Each row is a point on a landscape with many valleys, with its height.
From any point a ball takes the steepest step (drop divided by distance) to one of its 2 nearest points. It stops when none of these is lower. Distance is the straight distance between rows; heights are no part of it.
J_603 height 210: [181 149 131  88 123  98 194 105 128 141 167  96 100 145 156 162 126 138
 128 120 178]
J_572 height 529: [ 93 101 119 157 148 131 139 136  81 100 119 140  99 146 111  35  75 128
 139 109 118]
J_233 height 460: [ 96 104 140 131 153 115 120 117  97 107 142 137 105 115  98 104 108 139
 177 126 156]
J_294 height 221: [ 62 101 103 148 125 155 109 173 103 125  77 178 161 136  97  69 122 122
  89 148 146]
J_514 height 568: [ 83  97 119 163 128  94 107 142 144 125 149  75 104  98 112 188 156 103
 125 198  98]
J_728 height 455: [123 124 126 164 104 150  59 134 143 162 134  91 139 107 171 202 163 156
 131 148 112]
J_743 height 496: [116 142 126 166 195 112 119 140  67 165 124 123  71 116 166  74  96 135
  60 168 130]
J_866 height 214: [126  97 115 206 114 160 128 118 150 149 100 166 202 140 111 108 139 137
 137 151 116]
J_876 height 475: [157 128 134  44 102 119 120 144 122 106 112 104 171 105 198 189 139 175
 128 130 163]
J_305 height 247: [100 100  73 141 101 157 146 143 156 118 116 103 145 157 128  88  92 119
 104 133 132]
J_335 height 495: [130  83 139 220 105 123 141 134 131 108 151 113 121 137 128 103 132 142
 191 106  83]
J_354 height 172: [129 142  76 100  91 158 151 146 146 134 108  95 136 150 168 107  91 109
  69 127 153]
J_835 height 505: [143 125 102  94 158  72 167 152 160 115 135  68  77 105 130 148 121 107
  80 160  76]
J_365 height 452: [130 137 108 131 125 144 159 111 157 111 147 115 115 170  95  96  97 116
 132  78 103]
J_97 height 292: [146 189 118 106 105 142 116 151  91 154 120 117 113 159 175 113 109 151
  66  94 137]
J_124 height 540: [113 145  98 183  96 144 131 125  58 160 151 133  97 147 134 121 137 141
 125 118 217]
J_881 height 576: [ 98  96 101 106 117  95 124 149 162  95 140  96  89  98  87 180 176  93
 147 163 113]
J_610 height 426: [127 141 134 120 139 147 151 102 122 112 122 174 123 169  90  67 104 121
 142  77 132]
J_112 height 397: [195 178 181 106 126 116 142 120 129 160 123 150 194 124 151 199 165 141
 108 136 109]
J_792 height 185: [137 114  84  86  80 128 159 128 203 120 100 131 151 153 114 134 164 114
 102 104 150]
J_909 height 143: [171 171 107  69  89 105 171 140 168 130 102 148 148 171 112 151 152 125
  81  83 129]
J_344 height 508: [153 140 152  77 133  96 149 159 119 126 120 103 143 118 151 203 132 134
 101 154 102]
J_470 height 554: [ 78 112  98 181  90 119  83 157  89 117 150  65  90 110 132 172 166 120
 123 156 106]
J_259 height 655: [190 138 161 120 161 156 124 129 100 188 145 126 121 116 213 106 114 145
 118 144 169]
J_145 height 556: [ 87 106 114 166 119 118 139 143 145 123 122 139 137 149  90 147 141 105
 124 151 104]
J_61 height 254: [ 98 155 142 138 144  86 135 123  65 121 171  98  46 115 103 154 151 123
 148 146 132]
J_55 height 68: [ 91  91  91 190 101 163 100 167 121 123  88 157 181 126 132  92 123 135
 116 128 114]
J_382 height 342: [147 164 129 131 125 129 142 141  69 185 139 111 101 147 185 140 137 145
  67 151 163]
J_135 height 409: [122 138 121  79  82 138 124 116 139 111  85 172 207 122 146 132 175 148
 113 142 195]
J_999 height 490: [ 96 137 111 129 154 119  99 147  93 107 121 109  87 129 139  62  74 124
  88 123 100]
J_819 height 424: [164 145 165 137 125 138  92 124 142 171 130 137 163 110 155 180 142 143
 135 151 121]
J_595 height 230: [ 96 120  75 142  86 129 104 140 116  83 159  30  74 146 153 103 127 113
 110 112 121]
J_817 height 311: [113 129 127 111 113 101 163 120 142 127 109 180 133 146  60 150 173 112
 122 137 174]
J_348 height 363: [138 128 155 104 125 150 112  66 153 110 131 160 175 113 137 107 142 163
 192 106 187]
J_255 height 302: [115 166 115 143 102 151  70 152  94 129 117 155 119 143 140 101 128 146
 111  79 103]
J_989 height 298: [159 147 148  95 128 139 154 104 143 133 137 146 161 138 133 120 115 128
 146 109 190]
J_418 height 248: [175 183 126  93  89 130 154 116 119 150 139 102 128 166 170 154 115 133
  94  96 158]
J_857 height 191: [172 129 143 122 138 176 116  81 211 123 108 137 175 132 130 114 109 127
 171  77  88]
J_471 height 307: [104 142 155 111 127 118  78 150  86 132 117 148 128 106 133 153 142 147
 127 132 139]
J_594 height 344: [182 161 158  77 148 136 139 122 156 138  89 163 174 130 134 131 105 104
 116 104  93]
J_777 height 494: [164 134 135  69 126 127 132 166  71 130 115  92 156 125 192 195 133 184
  89 141 127]
J_974 height 173: [151 136 177 110 146 117 127  84 157 111 169 125 101 120 115 148 130 137
 191  90 111]
J_917 height 343: [146 117 136  83 114 112 171 124 109 136 144 140 155 120 146 138 136 133
 147 158 212]
J_317 height 399: [123 181 161 120  98 104 114 127 106 139 101 191 161 139  97 175 183 131
 121 125 136]
J_243 height 259: [140 110 147 142 155 169 104 103 204 114  92 137 178 106 111 139 123 108
 158 116  43]
J_480 height 207: [148  73 145 167 154 155 147  90 153 152 154 123 179 118 144 108 112 127
 181 185 179]
J_697 height 542: [116 140 153 170 133 125 123 120 119 154 134 170 136 142  67 151 144 108
 130 134 104]
J_937 height 430: [134 119 148 184 122 127 130  99 173 145 164 103 144 128 100 193 153 129
 176 154 115]
J_402 height 523: [122 145 185 139 181 107 151 105  98 164 148 164 111 127  78 128 116 120
 149 151 130]
J_138 height 513: [147 110 136  87 155  81 161 155 153 131 118 116 107 101 103 174 132 116
 115 173  78]
J_758 height 419: [133 102 167 154 150 145 107 103 116 114 142 156 148 111 123  95 119 170
 214 113 163]
J_840 height 380: [ 86 103 146  85 165 130  94 162 138  90  81 155 138 112  89 101 103 100
 124 136  68]
J_450 height 555: [ 83  84 116 163 149 116 121 153 107  75 124 120 111 123 100  55  97 112
 147 118  60]
J_328 height 539: [ 96 115 119 204 125 120  61 167  99 113 157  83 100 111 127 141 161 137
 131 125  57]
J_527 height 448: [118 140 133  76  88 138  91 145 136  94  89 139 174 103 171 150 144 157
 130 107 151]
J_424 height 530: [111 167 127 123 172 113  90 157  77 132 100 118  79 104 166 104  95 127
  60 148  82]
J_474 height 315: [109  90 118 165 149 167 109 138 177 119  70 144 181 131 108 118 104  98
 134 144  58]
J_222 height 459: [138  87 148 103 164 117 121 115 190 116 144  86 105  84 126 179 111 127
 169 167  88]
J_496 height 440: [117 139 106 209 153 111 118 132  74 164 155 105  76 129 150 117 128 135
  79 159 113]
J_374 height 299: [163 143 164 110 167 136 126 127 135 151 110 127 132 110 147 135  81 110
 123 136  95]
J_156 height 388: [119 126 127  73 155 127 130 131 132  87 107 152 111 141 106  66  78 117
 124  79 106]
J_918 height 313: [106  80 112  60 130  99 175 140 145  84  92 178 110 117  82 107 150 125
 134 119 182]
J_228 height 569: [ 93  80  96 140 126 122 132 144 155  81 135 107 121 133  81 105 125 102
 147 121  79]
J_729 height 239: [ 83 155  83 131  73 138  70 159  84  97 142 102 102 149 141 103 137 126
 101  71 130]
J_680 height 314: [ 73 150 128 101 109 129 103 168  76 121  84 199 142 139 104  95 133 130
  96 128 172]
J_414 height 232: [163 135 114  72  92 105 170  86 190 121  92 165 161 141  93 142 207 137
 112  91 173]
J_955 height 480: [111 128 107 183 163  90 120 115  69 121 165  64  46 127 159 100 112 137
 112 133 129]
J_530 height 471: [129  86 115 183 128 136 192 108 159 103 156 112 123 163 100  84 112 121
 163  96  84]
J_699 height 444: [150 118 140 137 137 120 131 108 191 131 166 103 116 117 105 188 135 111
 151 126  65]
J_507 height 106: [146  97 141 198 151 137 148 107 143 169 156 113 144 127 121 122  98 131
 164 160 126]
J_904 height 179: [ 93 160  91 106  89 114 124 133  89  89 149  77  67 128 130 118 127 121
 119 100 157]
J_249 height 374: [214 185 173  70 149 126 162 128 105 146 114 160 171 138 149 148 125 151
 102 117  99]
J_693 height 291: [ 95  53  73 151 111 146 162 134 161 133 128  81 145 134 145 118 104 118
 131 180 166]
J_501 height 233: [151 135 165  85 148 130 134 115 119 137 137 118 112 109 151 117  85 144
 152 122 158]
J_482 height 89: [163 126 163 141 154 159 104  90 160 122 147 121 136 117 134 126  93 146
 190  90  74]
J_548 height 346: [ 84  91 126  62 132 112 129 147 151  75  95 156 108 116  75 107 139 110
 131 115 111]
J_494 height 243: [ 91 129 115 115  98 129  90 142 109 106 137 107 105 111 146 147 122 138
 147 132 165]
J_695 height 72: [116 169 157  93 151  91 128 136  91 111 138 151  80 132  80 116 119 111
 125 102  82]
J_764 height 637: [199 155 176 155 192 159 122 117 104 207 150 173 136 106 169  99 119 129
 128 150 134]
J_846 height 477: [124 126 128 151 128 141  84 136 145 137 138  60 106 108 175 180 140 125
 106 149  67]
J_368 height 566: [128 156 116 131 112 141 116 137  76 147 145 150 119 147 157  90 110 149
 125  97 200]
J_277 height 178: [158 142 112  79 102  93 182 126 131 116 144 105  70 131 114 178 178 144
 153 105 176]
J_438 height 126: [132 185 157 102 114  92 131 134  90 120 148 118  91 142 110 180 159 121
 107 103  87]
J_363 height 155: [122 155 120  94  95  92 146 139 108  96 141 110  72 134  84 187 197 112
 144 107 128]
J_848 height 359: [135 188 148 154 107 148  77 129 117 138 107 190 168 143 117 132 150 143
 114  93 122]
J_524 height 378: [122  93 132 122 128 119 177  84 143 140 156 130 136 121 102 149 149 110
 181 164 213]
J_35 height 375: [103 118 135 106 151 158  91 147 149 127  57 182 186 123 113 114 117  99
 111 147  92]
J_831 height 497: [109 115 147 151 158  97 152 114  92 155 151 122  88 123 117 110  94 119
 131 169 155]
J_104 height 593: [146 135 116 188 135 156 116 140  93 168 159 145 120 121 158  83 115 161
 123 110 153]
J_547 height 341: [158 152 101 172  96 178 118 121 149 135 119 124 154 169 150 104 102 125
 115  76 104]
J_206 height 219: [112 127 145 132 134 121 108 108 109 111 182  84  73 113 108 152 129 127
 171 108 107]
J_282 height 390: [127 157 147 168 162  92 137 129  62 199 143 131  89 126 160 157 133 131
  73 185 136]
J_491 height 370: [ 85 135 153 111 119 115  96 154 105 129  76 200 166 105 103 146 157 133
 131 157 153]
J_732 height 275: [156 110 135  52 119  88 175 116 138 109 106 175 137 128  98 147 173 143
 134 119 169]
J_2 height 514: [100 114 102 187 123 123 121 137  47 133 165 100  58 122 140  97 125 145
 142 136 181]
J_977 height 87: [143 170 100  87  83 155 147 137 146 126 105 139 145 172 131 109 112 109
  69  73 125]
J_663 height 361: [147 150 120 115  94 163 117 104 157 145 105 177 226 152 169  96 154 124
 117 144 200]
J_121 height 231: [113  89  72 118  89 141 164 119 202 119 110 103 153 135 122 143 138 107
 124 148 187]
J_658 height 407: [126 118 128 171 102 132 140  94 152 151 157 124 161 115 115 180 174 125
 165 162 190]
J_687 height 481: [130  89 151 114 179 119 149 114 162 131 138 127 129  96 108 126  87 120
 164 171 121]
J_940 height 425: [112  98  96  81 157 116 152 136 171  82 134  93  91 127 118  62  77  97
 123 104  85]
J_430 height 453: [ 97 109  77 124 154 107 150 131 126  95 133 102  74 142 114  62  81  90
  90 144 104]
J_843 height 493: [146 122 121 114 151 136 132 131 167 132 118  54 103 108 167 151  96 100
  90 158  62]
J_211 height 618: [170 142 157 170 169 163  89 126  91 173 161 200 142  93 150  96 138 162
 138 116 155]
J_674 height 506: [124  83 136  99 140 119 148 101 188 104 127 143 137 119 109 130 122 112
 166 117 140]
J_966 height 518: [130 102 131 232 106 140  90 154 126 127 151 116 123 115 151 135 157 165
 160 107  53]
J_446 height 286: [142 136 119 159 122 170 138 105 162 151  98 153 182 159 107 107 118 113
 116 112 109]
J_258 height 293: [164 122 131 150 128 167 126  75 173 148 131 141 211 135 162 108 136 139
 159 152 179]

Call two points neighbours if one is among the 2 nearest of the other. Go from one point of each pair to the other, from neighbour to neighbour, staying as low as possible. Name the highest point that can't be avoided.
J_732 and J_501 => J_831
J_482 and J_732 => J_840
J_904 and J_55 => J_491

Where does a ball stop that starts at each point below?
J_282 => J_695
J_687 => J_501
J_843 => J_501
J_514 => J_156
J_344 => J_507
